Each row is a point on a tangle of strands that fork and nearly touch. The rows are in no order.
In the rows, 128 means zero.
Two points are linked if the straight distance between their rows is under 213. Some points are linked to none.
fif: [ 84 114 191 111 105 160 116 121  74 162 161  30 113 115  96 118 114 115
 143 107 126 113 142 114 134 138  71 118 144 134 121 120 131 135 182 173
  90 124 141 111 104 111 100 114 102 156 102 144 142 180 156 156 137 109
 122 127 131  63 146 134 120 133 180 170 110 174 163]
dum: [121  87 126 135 142 129 103  96  20 143 132 146 163 136 122 154 146 117
  70 114 117 150  97 157  89 136 143 128 126 115 135 139 132 144 159 112
 151  71  95 109 122 123 141  99 148 153 160 130  97 140 167 142 106 111
 140 123 149 136 138 138 128 131 126 140 108 149 155]
kese: [155 110 107 142 177  97 136  95 189 133 123 179 114 111 116 123 165 168
 145 190 137 105 123 117 151 179 165  91 108 130 139 107 167  90  88 149
 166 154 153 144 137 133  85 147 132 164 148 131 155 112 154 126  88 170
 152 104 138  97 110 105 115 193 105 102 123 119 180]
suz: [ 64  83 133 110 129 126 107 185  50 155 149 115 134 158 134 103 129 176
 126 126 129  91 115 132 138 142 100  96 189 114 147  92 121  73 172 114
  92  95 110  86 137 127  36 158 164 162 115 124 123 147 154 162 127 115
 156 138 128 125 201 105 156 173 145 179 193 199 177]
togi: [152 172 119 138 112 163 118 127  94 156 122 110 131 119 127 168 113 109
 119 129 118 109 100 129 104 141  81 166 156 137 123 127 126 174 191 100
 148 110  81 172 142  91 154  82  67  95 126 118 136 156 114 138 129 108
  73 158  99 138  94 153 169 102 113 165 155 100  85]
baf: [ 89 128 121 101 135  84 163 151  92 127 182  63 154  98 141 152 149  86
 140 124 137 146 157 147 126 102  93 130 111 117 195 114 163 123  82 137
 135 106 112  94 155 138 141 143 136 112 183 105 102 137 158 100 103 158
 131 114 124 134 141 140  60 114 141 136  98 132 157]
did: [159 179 119 134 141 150 120 106  81 129 118 178 122 112 122 133 109  90
 122 104 105 109 123 126 130 151 142 176  88 144 115 153 124 151 126  91
 112 126 112 118 133 142 132  86 143 100  74 137  88 119 125 117 168 108
 109 108 119 117 177 145 137  80 127 132 123 122 112]
lok: [142  97 140 130 157 141 101 126 159 121 114 139  78 130 157  83 134 191
 157 124 106 166  95 135 129 161 136  96 124 175 176  66  97  96 116 141
  85 148 123 155 105 147 118 146 115 172 171  68 156  60  79 130 159 140
  95 116  96  32  19  96 113 158 127 121 146 125 152]
pufeg: [146  82 177 147 144  54 144 130  99 122 126 153 119 124 111 102 166 157
 143 123 139 116 137 149 172 145 168  88 122 105 153 117 136 116  93 136
 165  93 158  79 120 185 121 127 178 170 168 142 100  64 136 142 119 154
 158  88 111  69 112 113  64 146 150 130  83 156 191]
kon: [ 96 119 112 106 125 122 143 156 127  85 163 159 162 160 171 109 101 106
 139 148 139 154  93 129 126  93 123 133 166 120 124  98 138 126  72 111
 122  80 107 121 119 137 157 140 180  86 154  93  55 136 104 138 155  85
 135 135 118 213 163 137 143 131 111 166 135 118  48]
nase: [194 118 110 152  80 135 134 137 222 100  59 110 108 179 136 130 135 174
 102 124 138 124 142 131 133 148 150 129 117  85 132 159 100 145 129  65
 194 110 138 173 175 119 124  93 132 117 136 144 100  93 151 104 114 118
 142 138 134 163  79 106 145 157 138  94 183 104  90]
lidog: [171 117  97 133 111 106 150 131 225 100  97 153 122 166 134 123 144 167
 109 155 157 148 132 133 127 116 156 112 149 103 108 124 117 138 126  97
 183 121 133 155 141 134 128 131 153 114 153 147 110 103 119 118  89 140
 158 173 117 199  98 112 147 152  96 118 164 105  78]
Maliv: [ 98 141  79  83 124 130 130 169  93 172 155 153 157  78 144 150 164 128
 140  89 114  93 176  88 137 109 107 136 126 121 100 145 154 105 126 142
 119 160 134  84 143 155 136 161 115  89  64 109 138  83 158 136 148 127
 112 146  78  98 198 125 154 102  96 145 148 115 135]
gaf: [110 111 155 124 127 127 144  91 187 103 166  98 116 140 121 110 122  91
 139 174 131 142 135 132 150 125 131 104 132 107 134 127 160 148  80 156
 149 101 155 126 108 128 131 138 179 110 143 133  79 152 156 135 100 108
 148 118 170 188 132 128  89 144 158 158  83 124  90]
kuzuk: [117 145 169 125 121 151 151 117 166 101 151  88 113 162 121 138  91  83
 130 154 129 116 116 128 156  97 105 140 129  87 153 130 141 192  90 115
 140  66 121 108 114 128 138 106 182 104 142 174  51 169 152 115  84  71
 141 111 174 198 129 133  90 151 196 180 116 144 102]
soneb: [131 105 105 154 163 160  89  51  92 148 161 159 162  93 136 160 163 135
  98 177  84 121  66 116 116 173 128 114  87 129 133 116 169 100  97 149
 150 114 124 137 121 135 129 131 145 143 130 106 131 138 205 156 106 104
  94 102 149 103 105 120 135 182 107 155 130 123 151]
vama: [179 120 159 154 131 149  85  67 115 154  91 118  90 111  79 167 155 146
  95 133 118 104 123 144 104 173 148 133 112 144 113 149 119 180 205 139
 147 132 142 170 112  81 115 103  57 123  86 175 142 129 119 136 114 130
 121 143 135  99  98 123 138 111 173 151 124 134 140]
vafup: [148 111 150 121 100 121 136 143 131  90 110 141 124 140 140  93 120 120
 144  97 115 146 135 133 174 131 143 133 110 138 127 134 117 126 100 114
 133 110 167 109 106 166 178 101 154 125 110  87  99  64 108 135 197  95
 125  98  98  84 121 141 135 115 139  98 108 107  95]
loso: [125 179 114 131 150 173 130 131 119 134 108 107 124 114 136 127  92 104
 126 121  91 146 131  96  93 120  99 170  82 148 161 134 104  90 105 134
  62 185  87 121 148 121 111 130  96 151 161 139 181 194 163  79 107 122
 109 115 192  63 109 156 121 120 120  65 144 146 177]
nezo: [130 180 115 126 105 126 145 162 128 127 101 182 145 147 108 147  81  89
 121 102 168 110 139 119 139  68 125 162 144  92  83 152 110 192 125 104
 131 116  97  95 131 151 162 113 163  83  98 180 104 133  98 106 118  78
 154 151 119 206 179 154 146  98 133 140 145 134  88]
Zil: [165 102 158 178 156 105 140 113 191 106  92 150  51 147  92  90 130 163
 147 167 143  98 120 127 156 193 187  93 120 127 151 125 124 105  99 110
 137 146 135 165 127 127  67 134 143 172 143 170 128 136 132 126 105 175
 175  92 167 105  97 104 104 186 147  94 119 160 205]
revob: [ 98 148 128 106  64 154 137 214  83 119  80 104 135 157 124 107  79  77
 108  75 156 150 166 112 133  84 106 179 109 123 129 189  85 133 138 109
  94 142 104  88 144 128 109 109 136 137  96 169 132 136 137  97 133  98
 149 120 168 135 170 129 138  97 154 109 151 181 130]
muk: [113 111  94  85 119  92 165 191 181 131 134  92 121 127 149 114 158 110
 141 134 157 152 207 133 143 108 135 115 108 116 150 153 134  98  98 135
 136 159 156 103 144 132 115 185 155  93 121 108 112  92 138 103 136 174
 160 140 143 187 165 120  94  83 122 100 104 107 115]
gola: [178 133 116 122  91  99 144 111 193 116 118  73 123 137 137 139 141  93
 117 123 128 137 159 156 163 160 130 135 118 123 106 173 167 175 126  96
 193 115 175 160 133 120 157  99 119  90 125  76  95  89  93 128 162 131
 132 128 101 173  95 144 136  87 122 108  81  49  86]
zir: [142 128  93 129 127 156  96 124 123 119 116 182 143 109 143 119 135 191
 108  95 102 167  94 120  68 117 140 136 117 153  87 100  91  83 177 159
  95 172 110 172 129 112 143 147  48 151 129 123 190 105 128 105 146 131
  83 167 114  91  77 128 180 141  82  70 185 125 129]
Velov: [ 87 117 121 118 144 111 126 117  64 114 201 164 175 119 139 137 110  84
 131 140 126 147 118 143 118  96 133 126 155 125  99 108 159 145 104 143
 120  90 113 107  98 126 170 143 157 100 143 110  87 147 121 152 138 104
 129 128 118 198 188 148 131 110 105 160  92 121  87]
lis: [176 101 128 126 101 133 142 155 140 129  72 104 112 157 146 119 147 161
 118 118 126 118 142 148 135 168 134 147 122 106 166 144 115 142 149  48
 180  84 113 137 162 129 117  81 125 116 129 105  75  59 132 119 146 113
 119 125 117 111  89 110 121 131 145 137 170 112 104]
Bipak: [169 135 144 157 142 130 106  40 161  88 142  99 165 125 128 163 125  98
 119 144 115 153  85 138 139 148 131 110  98 133 113 124 159 184  92 156
 182  90 151 176 115 130 178  79 143 129 181  94 115 144 149 154 118 105
  95 123 122 142  56 147 129 144 117 120  79  66  80]
bigof: [ 80 196  91 123 172 111 144 135  92 182 179  92 132  76 111 136  94 110
 157 140 109  94 139  99 110 118  72 134 129 138 123 103 152 109 144 146
  69 208 100 122 153 106  62 170  91 120 134 140 191 231 113 133 101 163
 115 127 129 132 217 145 133 137 100 143 132 136 171]
lanom: [185 187 121 171 154 130 125  78 125  95 102 178 124 117 121 146 102 111
 113 119 109 121  89 159 130 149 156 162  88 133 132 130 121 163 108  85
 135 121 108 138 147 151 153  52 137 125 131 130  99 112 105 113 146 128
  96 104  98 114 123 146 137  95 122  99 122  89 111]
kovoz: [135 143 132 156 121 158 114 126 160 106  79 165  79 162 108  93  93 118
 127 152 134 121 147  95 135 131 172 149  65 122 139 154  80 103  92 110
  84 167 123 141 140 123  72 143 157 148  77 209 130 197 172  81 105 114
 164 102 221 104 157 109 116 158 166  88 131 182 177]
salu: [ 95 133 134 132 179  70 167 147 142 110 155 173 119 138 129 108 103 107
 132 121 165 164 159 159 113  59 160 121 141 115 138  97  92 128 115 133
  96 129 105  81 130 139 135 165 204 132 164 175 110 139  80 110  77 147
 174 150 150 208 171 133  75 109 124 119 103 162 114]
leveb: [133 139 150 144 170 181 103  96 181 111 108 158  55 143 116 109 103 146
 118 122 115 161 138 151  84 115 181 142 127 182 121 115  58 114 176 133
  40 160  98 151 107  89 124 144 102 147 121 166 130 155  48  99 109 148
 124 173 167  97  85 105 109  91 154 116 134 155 114]
peb: [101 102 111 109 124 106 110 123  15 129 159 158 195 133 130 157 145  85
  81  92 129 171 128 150  92  99 147 148 158 113  91 153 155 163 129 126
 151  72  86  94 114 120 169 113 151 109 141 125  87 117 146 134 137 103
 145 146 126 188 170 146 149  92  77 141  92 132 109]
Gem: [104 134 102 116 196 147 123 108 134 117 142 142 108 118 158 111 124 127
 137 129 106 184 144 124  81 120 143 139  88 168 170 108 104  65 104 155
  44 177  90 107 131 103  95 167 130 154 158 127 129 152 142  71 101 146
 116 144 186  70  99 120  90 115 112  93 123 153 168]
tafi: [163 135 134 162 141 162  94 105  47 109 131 146 153 122 143 118 108 145
 120 102  78 138  43 145 106 163 118 130 125 174 134 112 119 117 140 122
 115 106 103 160 129 139 165  88 109 160 151  54 150 104 109 159 194 108
  69  91  88  69  81 140 177 133 104 118 143 113 121]
gafal: [183 171 118 136  77 105 138 119 176 151  77 158 158 108 113 194 146 143
 110 115 145  89 132 117 144 113 139 152 112 106  98 161 135 169 137 117
 192 158 156 144 156 149 165  89  90 107  96 159 171 111 131 102 117 126
 117 133  78 133 114 146 147 115 114  80 177  85 108]
minu: [111 192  95 141 168 172 124 121  78 150 149 108 132  97 117 127 102 113
 125 136  76 109 115  93  97 150  81 153 106 132 148 119 129  85 120 123
  64 187  96 140 154 114  68 137  98 150 136 130 172 214 160 107 123 142
 108  99 154  87 181 158 157 133 117 105 145 144 190]
Zeva: [101 125 112 130  94 105 140 145  53 125 155 146 190 128 133 136 109 125
 131 130 163 128  72 119 131 117  88 126 201 124  61 110 171 149 160 150
 159 119 113 162 123 108 162 124  77 128 143 102 184 181 114 162 143 147
 118 153  75 169 147 154 200 122  56 134 125 110 107]
zomon: [169 195 102 139 101 103 155 127 143 148  91 176 156 116 108 181 104  94
 117 103 150  98 140 114 150  86 126 168 118 100  76 162 125 189 118 105
 159 155 112 111 155 168 164 106 121  82  87 174 147 134 107  95 117 111
 136 128  92 181 161 158 139  98 105  95 133  93 114]
rivup: [ 85 119 168 136 182  77 134 130  82 129 171 119 104 141 128 102 110 177
 150 160 156  92  88 187 117 131 103 102 214 148 155  51 145 126 174 102
 110  80 129 108 112 102  66 136 132 139 173 113 112 147  31 193 123 177
 138 142  81 150 174 114 132 143 120 204 140 172 120]
mosu: [114 109 142  79 107 150 132 127 168 138 153  68 104 117 160 139 154 101
 141 118 106 160 180 133 129 109 100 132 143 150 132 139 133 148 134 140
 111 118 166 106  90 113 151 150 123  82  86  86  86  83 100 131 159 102
 111 162 121 138 105 113 103  67 166 166 106 109  54]
gulal: [ 77 103 126 107 111 132 104 124  91 130 169 129 178 143 143 143 136 149
 124 134 139 136  76 120  92  98  85  99 194 134 104  70 133 122 170 171
 136 119 116 145 116 104 157 144  88 152 152 110 185 157 139 169 110 117
 104 162 106 139 119 126 165 161 103 166 157 144 110]
rirof: [152 145 155 160 160 197 111 112 155  94  84 148  31 166 124  69  84 146
 132 137 101 129 119 128 129 154 175 143 110 153 138 122  48 111 155  88
  42 118 110 156 100 120 104 120 144 135  92 172  96 160  75 113 161 128
 131 133 171  91  92  82 122 128 188 147 153 175 105]
Lemo: [164 135 145 178 167 137 106  96  80  94 116 151 130 151 143 108 101 130
 113 128  85 125  57 157 132 159 151 137 122 147 164 102  98 124 120  85
 116  85  95 144 133 164 166  78 156 154 185  71  99 115  90 149 167 105
  97  93 106  97  73 133 123 131 134 126 121 105 115]
moto: [149 106 149 156 113 187 103 111 178  72  78 141  69 192 136  89  97 142
 115 141 110 154 102 109 136 131 178 134 117 119 159 129  65 107 118  93
  95  90 112 152 113 139 129 123 174 143 121 156  81 151 141 119 125 101
 133 119 189 112  70  80 119 154 178 136 171 173 106]
Reb: [138  99 107 118  73 111 155 196 139 118 103  39 116 154 128  99 118  88
  90 118 162 163 176 152 124 126 141 136 115 123 112 214 134 118 144 107
 140 173 139 145 158  79 104 131 105 137 126 106 152 141 122  99 148 176
 179 135 179 192 150 150 116  74 100  48  57  94 151]
nediz: [162 159 140 135 116 133 135  69 199  96 156  85 161 122 137 157 118  70
 142 160 128 135 111 131 175 142 118 109 117 143  88 143 179 194  89 157
 176 115 178 167  99 114 189 112 116  98 134  81 127 146  90 149 151 115
 105 119 101 185  90 160 148  97 122 119  56  38  55]
dira: [ 76 140  62  75 131 102 123 160  78 185 170 118 188  69 163 194 177 104
 141  87 128 137 183  97 102  82  86 144 136 113 140 133 166 128 119 136
 143 124 105  72 158 136 161 175 118  59 105  99 126  85 145 112 120 134
 116 156  78 144 165 118 116  88  90 158 139 103 127]
zibet: [159 138 149 141 126 101 141  93 189 132 126 175 122 101 101 145 134  96
 128 126 148 122 158 131 146 106 167 130 102 132  82 144 128 141 100 164
 126 182 197 105 116 164 149 138 146 137  83 196 148 121 115 101 114 130
 151 116 127 139 162 144 106 109 151  73  86 120 153]
Kime: [173  79 101 132 128 130 133 166 113 118  81 125 106 162 164  86 132 181
 124 128 118 140 104 146 128 174 143 131 120 109 196 126  94  76 128  53
 137 104  78 134 174 137  88 111 142 159 166  80  98  78 132 111 139 138
 129 116 141  84  56  95  92 149 119 116 162 124 160]
Daz: [125 145 196 140 109 148 134 117 146 107 137 155 123 124 100  99  97 112
 158 127 145 107 113 122 172 103 130 107 158 155  59 128 128 154 144 186
 120 130 186 148  73 145 180 113 119 140  76 144 151 123  82 167 175 104
 125 127  94 123 146 151 171 117 143 142  87 126  86]
loz: [116 104 136 107  98 135 140 200  91 124 132 115 136 150 147  76 115 132
 158 102 129 100 125 121 164 153 115 138 164 117 143 129 144 108 117  87
 131  89 131 109 127 148 130 110 153 117 110  58  86  52 109 163 215 108
 138  91  84  93 159 124 168 129 128 151 137 119 110]
puvab: [ 92  59 135 126 152  91 122 162  66 126 154 112 112 164 132  74 140 194
 126 141 140 127 111 172 105 161 124  82 192 128 144  91 121  90 182 109
 104  94 119 116 113 112  44 149 147 155 155  91 116 123  97 179 135 165
 157 145 110 134 167  98 123 180 120 172 151 172 156]
tel: [151 119 126 161 178 112 114  39 101 122 159 140 159 106 108 153 150 112
 103 159 104 136  93 154 110 153 155 118  99 131 133 127 171 149  91 152
 153  85 125 137 120 139 145  96 156 131 180 117 100 133 159 144  96 123
 114 116 134 131 106 137 103 136 124 139  70 110 141]
narir: [ 96 150 110 104  76 147 150 216  94 171 114  56 117 149  99 119 100  88
 116  82 159 102 198 121 142 104  93 157 131 111 104 204 127 163 159  96
 124 155 117 102 130 100  83 143 111 101  57 157 149 158 134 128 153 117
 166 125 152 173 219 141 145  71 140 127 119 140 158]
rit: [ 89 158  75  95 146  84 150 159 115 172 177 118 184  77 157 183 176 123
 155 136 128 111 165 115 112  93  75 130 115 105 196  96 168 103  94 133
 147 123 110  84 169 145 151 166 137  91 160 115 133 115 161 102  81 165
 128 149  87 141 136 123  90 139 106 167 158 111 143]
gobas: [167 185 123 151 144 150 106  89  79 147 139 167 129  82 105 146 124 109
 133 126  97  76  95 108 145 181 131 144 111 149  73 163 162 157 144 122
 137 137 131 155 110 119 143  98 108  96  58 118 133 125 133 162 192 124
  92  98  99 123 171 160 197  92  96 137  98  91 112]
Lare: [149 110 189 143 124  73 145  95 160 118 130 157 106 105  97 133 150 116
 138 106 144 114 155 149 177 119 190 103  95 113 134 135 135 144  72 165
 147 119 197  82 105 188 159 117 179 155 128 193 108  94 126 105 120 134
 144  86 120  93 115 126  52 120 177  93  67 153 174]
lamel: [114 151 109  93 140  94 138 142 137 151 164  88 144  89 153 149 159 147
 144 116 127 136 153 142 115 120  93 127 149 152 138  97 152 101 150 144
 117 156 131 135 150 116 140 137  78 108 136  89 162  93  86 126 130 169
  99 161  62 106 111 134 140  94  91 132 139  78 120]
Zorir: [ 75 117  99  76  97 127 146 173 139 118 154 118 165 163 180 143 126 123
 133 142 141 155 116 110 104  65  81 139 158  96 166  93 126 113  97 113
 139  87  95 116 148 129 149 149 154  97 159  95 104 141 153 123 110  97
 129 159 133 185 111 124 131 153 116 164 174 126  78]
Saz: [139 137 171 178 176 112 137 123 199 114 100 152  71 158  85 100 116 192
 131 171 165  98 109 159 119 136 160 100 172 110 141  91 100 123 152 124
 138 129 131 166 118 110  79 137 133 178 182 191 153 155  84 156  63 183
 164 137 158 150 108 104 117 178 138 140 141 184 154]
datez: [109 102 149 102 136 146 110 105 159 129 165 103 114 140 141 113 141 110
 150 166 106 129 139 128 158 148 117 111 124 141 125 129 156 152 110 143
 139  96 161 126  79 117 137 152 163  83  91  90  64 102 134 174 145  90
 117 127 146 156 132 122 120 124 158 194  92 106  69]
Mukuf: [166 136 117 144 106 191  81  78 147 107  95 131 127 131 150 142 122 136
 120 131  96 148  91 103 111 177 146 143  69 141 117 171 102 136 138 121
 141 121 128 181 131 110 151  91 100 114  95 116 126 129 175 126 169  92
  92 113 161 106  78 127 149 132 146 108 151 107  85]
muv: [118  62 142 128  94  99 153 148 111 103 111  53 131 161 121  91 139  98
  89  97 164 193 156 160  93 116 154 104 133 132 121 174 120 121 127 148
 130 134 130 136 137  94 131 130 108 172 182 122 131 150 129 115 115 154
 180 148 191 146 118 147  76 109 121  69  56 146 161]
zigap: [123 131 149 133 105 124 134 131  93 108 156 137 155 119 124 121 119 108
 132 136 144 138 107 135 147 127 121 110 166 149  45 136 153 149 158 174
 141 137 150 154  77 116 185 126  96 126 118 118 165 141  86 163 173 131
 122 140  90 159 150 164 183  94  88 115  73 105  96]
Leg: [163 134 121 137 152 119 136 133 214 109 107 131  82 132 149  89 129 166
 183 142 130 137 128 126 155 170 149 115 113 165 187  98 121  80  71 133
  97 178 145 149 146 152 121 133 120 169 174  87 165 101  96 105 143 168
 117  95 127  54  49 119  97 144 112  72 125 103 156]
Bim: [102 141 156 117 107 135 140 151 129 116 116 156 136 161 127 150 100  99
 110 112 146 127 144 134 137  43 128 156 160  85 122 126 100 188 117  98
 129  64 104  69  95 152 152 127 184  91 127 185  66 135 114 124  91  72
 153 147 141 209 153 120 111 115 169 189 151 176  72]
gugap: [118 112 177 109 144  81 155 156 143 153 143 135 134  91 114 146 154 154
 183 152 150  65 142 130 198 139 108  88 133  97 171 101 166 119  86 140
 173 100 167  68 128 174 103 144 159 139 129 156 120  94 169 130  90 145
 122  81 109  92 147 108  89 162 160 170 124 170 184]
zilik: [160 136 102 153 133 197  79  70 125 125 119 150 161 108 137 165 146 141
 111 153  86 127  55  87 103 173 120 116  92 145 115 124 131 123 137 155
 144 138 112 175 133 117 146 122  85 133 106 108 159 159 205 140 125  99
  75 107 152 100  80 134 170 178 114 120 174 107 130]
vid: [ 98  79 165 119 107 115 136 137 134 124 135 125 148 154 127 128 157 184
 118 138 144 131  95 139 114  95  99  95 182 117 137  70 113 113 158 153
 167  92 133 142 104 136 137 137 120 161 169 122 170 110 133 160 104 124
 134 150 110 118  91 112 129 180 123 149 162 149 124]
zuzu: [111 155 143 122 155 103 147 118 121 181 163 134 137  61  97 165 145 113
 156 146 124  67 169 115 158 127 113 127 110 109 142 122 182 134 107 159
 143 143 174  90 132 149 119 146 141 119 103 173 142 121 167 134  94 137
 126  97 116 113 189 123 107 141 147 151 102 144 181]
pude: [ 78 101 138 122 110 154  99 144  51 146 151  73 145 136 101 115 128 139
 134 126 130  84 109 116 129 168  81 107 162 118 111 143 157  98 179 145
 117 120 125 139 120 110  69 122 119 150 104 106 143 167 177 178 158 114
 131 124 128  98 191 118 182 171 145 174 147 153 173]
kep: [105 129  90  91  60 120 151 204 130 178 112  39 145 132 116 146 138  91
 108 109 152 111 205 121 150 120 103 144 110 100 101 215 152 142 152 108
 161 176 155 121 139 105 100 166  91 102  69 134 171 159 159 113 122 161
 164 134 159 186 174 142 118  77 118  94 104 101 170]
Tuvon: [164 125 126 131  92  89 120  91 212 134  92 156 161  96 120 194 171 144
 116 125 137 127 150 114 134 124 147 122  90 114 103 149 143 147 103 153
 178 175 187 124 146 151 155 125 124 127 105 162 165 105 165  94  95 133
 126 121 110 116  97 128 117 127 127  68 136  86 136]
bimi: [147 127 122 144 108 164  88 116  59 124 105 159 157 112 131 115 119 160
 120  80  83 137  73 110 111 151 124 127 112 156 106 120 100  89 150 150
 105 157 126 154 138 147 164  89  86 177 117  95 193 109 153 133 189 109
  75 101  92  28  99 136 191 144 108  76 157 131 149]
nem: [138 117 121 141 120 184 114 108 221  98  87 142  81 161 132 113 124 149
 137 169 136 142 121  92 145 145 151 131  96 119 154 135  97 113  99 120
  96 143 124 146 132 123 106 143 151 122 106 171 116 158 179  91  85 116
 133 125 192 119  91  93 107 165 166 107 177 153 121]
mit: [162 114 146 110 102 125 146 122 209 122 113  76  89 139 140 134 160 117
 128 123 132 150 182 164 151 119 125 133 139 119 141 147 112 166 132 103
 153 103 170 125 125 123 147 120 123  93 122 103  60  61  64 112 146 121
 116 160 101 170  81 117 104  68 166 150 116  82  66]
beme: [ 76 154  43  99 115 122 147 173 163 183 146 111 164 112 145 135 126 140
 143 168 131 113 143  77 120 111  96 121 138 108 106 143 157 102 146 128
 132 189 107 149 154 116  87 195  86  78 115 102 195 189 143 130 110 161
 156 150 128 189 165 139 145 158  74 127 162  88 119]
Bero: [135  90 124 124 148 156  81  93 111 123 120 148  88 116 136 101 149 187
 129  93  95 173 119 135  91 142 161 109 121 176 113  94  90  84 169 163
  66 160 125 146 105 116 113 144  97 163 131 108 155  85  97 127 155 142
 101 156 136  38  61 109 128 131 122 109 146 131 156]
bupa: [119 161 116 120 100 155 126 135 136 141  80 138 120 140 122 142  92  82
 103 112 137 155 187  82 110 103 137 184  65 128 121 182  90 138 118 124
  88 171 119  98 143 115 106 148 125 126  63 197 151 170 152  55 101 111
 150 126 195 129 160 123 114 101 157 102 139 160 132]
gelu: [143 149 157 153 139 175  89  96 118 105 139 183 113 112 109  95 112 121
 152 132 112 115  93 102 152 153 144 115 103 179  71 147 116 126 127 158
 117 145 164 163  86 144 166 118 133 134  49 114 131 114 114 178 203  81
 105  98 114 106 153 146 196 143 137 144 104 124  79]
laf: [139 123  99 135 126 116 118 124  75 133 114 202 179 113 106 143 146 140
  90 112 143 130 107 113 113 105 159 124 139 118  66 139 123 121 144 148
 146 144 125 126 134 137 151 123 122 144 124 151 169 110 150 130 124 131
 129 133 106 128 161 144 170 141  71  88 140 125 134]
nobun: [ 85 174 112 119 159  96 168 137 111 211 173 102 152  62 109 174 126  96
 155 144 120  74 178  92 129  99  81 123 117  95 132 120 174 128 131 161
 127 190 119  87 159 130  90 172 113 111 128 167 193 202 144 121  72 161
 136 118 132 145 205 142 104 144 133 138 117 144 180]
lek: [127 116 111 135 188 154 125 115 204 120 111 140  43 144 137  94 128 148
 140 126 130 174 159 145  85 122 178 121 129 173 156 102  91  81 136 127
  46 181 102 138 141  87 101 171 130 157 168 125  91 115  69  87 106 169
 139 161 178 100  61  91  78 109 118 102 118 135 143]
Kiga: [ 83 122 133  89 115 123 129 198  76 151 160 109 133 113 134 117 148  97
 162  87 131  79 174 122 153 124 113 143 156 116 145 145 161 131 115 109
 129 101 143  77 124 137 128 140 142  77  79  88  66  64 144 155 183 108
 133 124  82 113 209 121 136  88 142 182 119 129 137]
divo: [ 98  46 160 115 108  99 142 138 117 117 137  83 125 155 127  95 145 149
 109 123 151 177 138 151 112 108 125  86 165 125 138 110 110 106 145 158
 137 100 134 133 111 112 129 133 127 164 185 113 138 115 116 149 124 148
 152 149 147 118 102 121 102 133 133 122 100 141 128]
vusab: [121 156 175 157 164  93 157 138 145 137 121 133  99 131 101 112 102 179
 140 167 167  65 103 150 124 131 106 118 195 125 125  88 136 147 182 127
 145 118 140 132 108 102  74 127 114 148 152 172 160 158  52 181  94 177
 155 137 105 175 162 133 158 165 127 175 150 173 126]
Bezi: [ 85 112 105  90  97 102 150 159  97  98 159  83 192 143 171 151 136  85
 120 103 138 188 132 139 100  73  91 134 128 120 179 119 131 119  81 136
 150  89  92 105 148 137 184 120 131 125 202  80 104 125 159  96 122 129
 121 140 118 147  93 144  81 117 108 119 124 123 111]
Nilov: [177 122 119 157 130 135 139 175 156 115  62 129  84 153 150  75 104 175
 144 115 115 126 116 124 126 174 151 139 110 139 182 124  77  72 122  84
  98 166 112 153 162 127  89 115 110 170 160 116 155 117 123  89 148 151
 119  98 152  52  74 119 125 161 136  69 174 134 176]
leda: [125 133 176 126 110 146 100  86  85 169 109 102 129  98  83 182 149 126
 103 102 119 102 142 117 110 121 111 142 122 142 111 136 125 173 183 156
 126 130 142 127 103 112 132  88  67 133  91 186 163 144 144 135 107 114
 110 139 119  64 127 123 119 105 179 155 138 165 159]
Tere: [141 129  87 126 174  95 121 113 179 124 135 191 124 135 134 131 157 159
 133 166 138 129 117 135 125 126 150 121 132 129 129  95 136 116 116 128
 149 125 126 134 142 139 109 151 154 126 155 141 121 108 125 129  74 149
 137 151 111 162 126 116 121 168  89 141 150 115 126]

A fork is a point with three links, a tip a point with one. Leave the first point through the second and follow the links. Name the first fork or tip that comes.
vafup; loz => tel
Lemo; tafi => vama
kon; Zorir => vafup

Name the points in between on the shortest way along the links from the first point to the second, in order.
kon; mosu => Velov, peb, dum, tel, Bipak, nediz, gola, mit
rivup; did => vusab, Saz, Zil, kese, Tere, lidog, nase, lis, Kime, Nilov, Leg, lok, Bero, zir, bimi, tafi, Lemo, lanom
gaf; kovoz => kuzuk, Bim, nezo, zomon, gafal, Tuvon, zibet, Lare, pufeg, gugap, zuzu, nobun, bigof, minu, loso, Gem, lek, leveb, rirof, moto, nem
gulal; kovoz => vid, divo, muv, Reb, kep, narir, revob, bupa
rit; soneb => baf, Bezi, Zorir, kon, Velov, peb, dum, tel
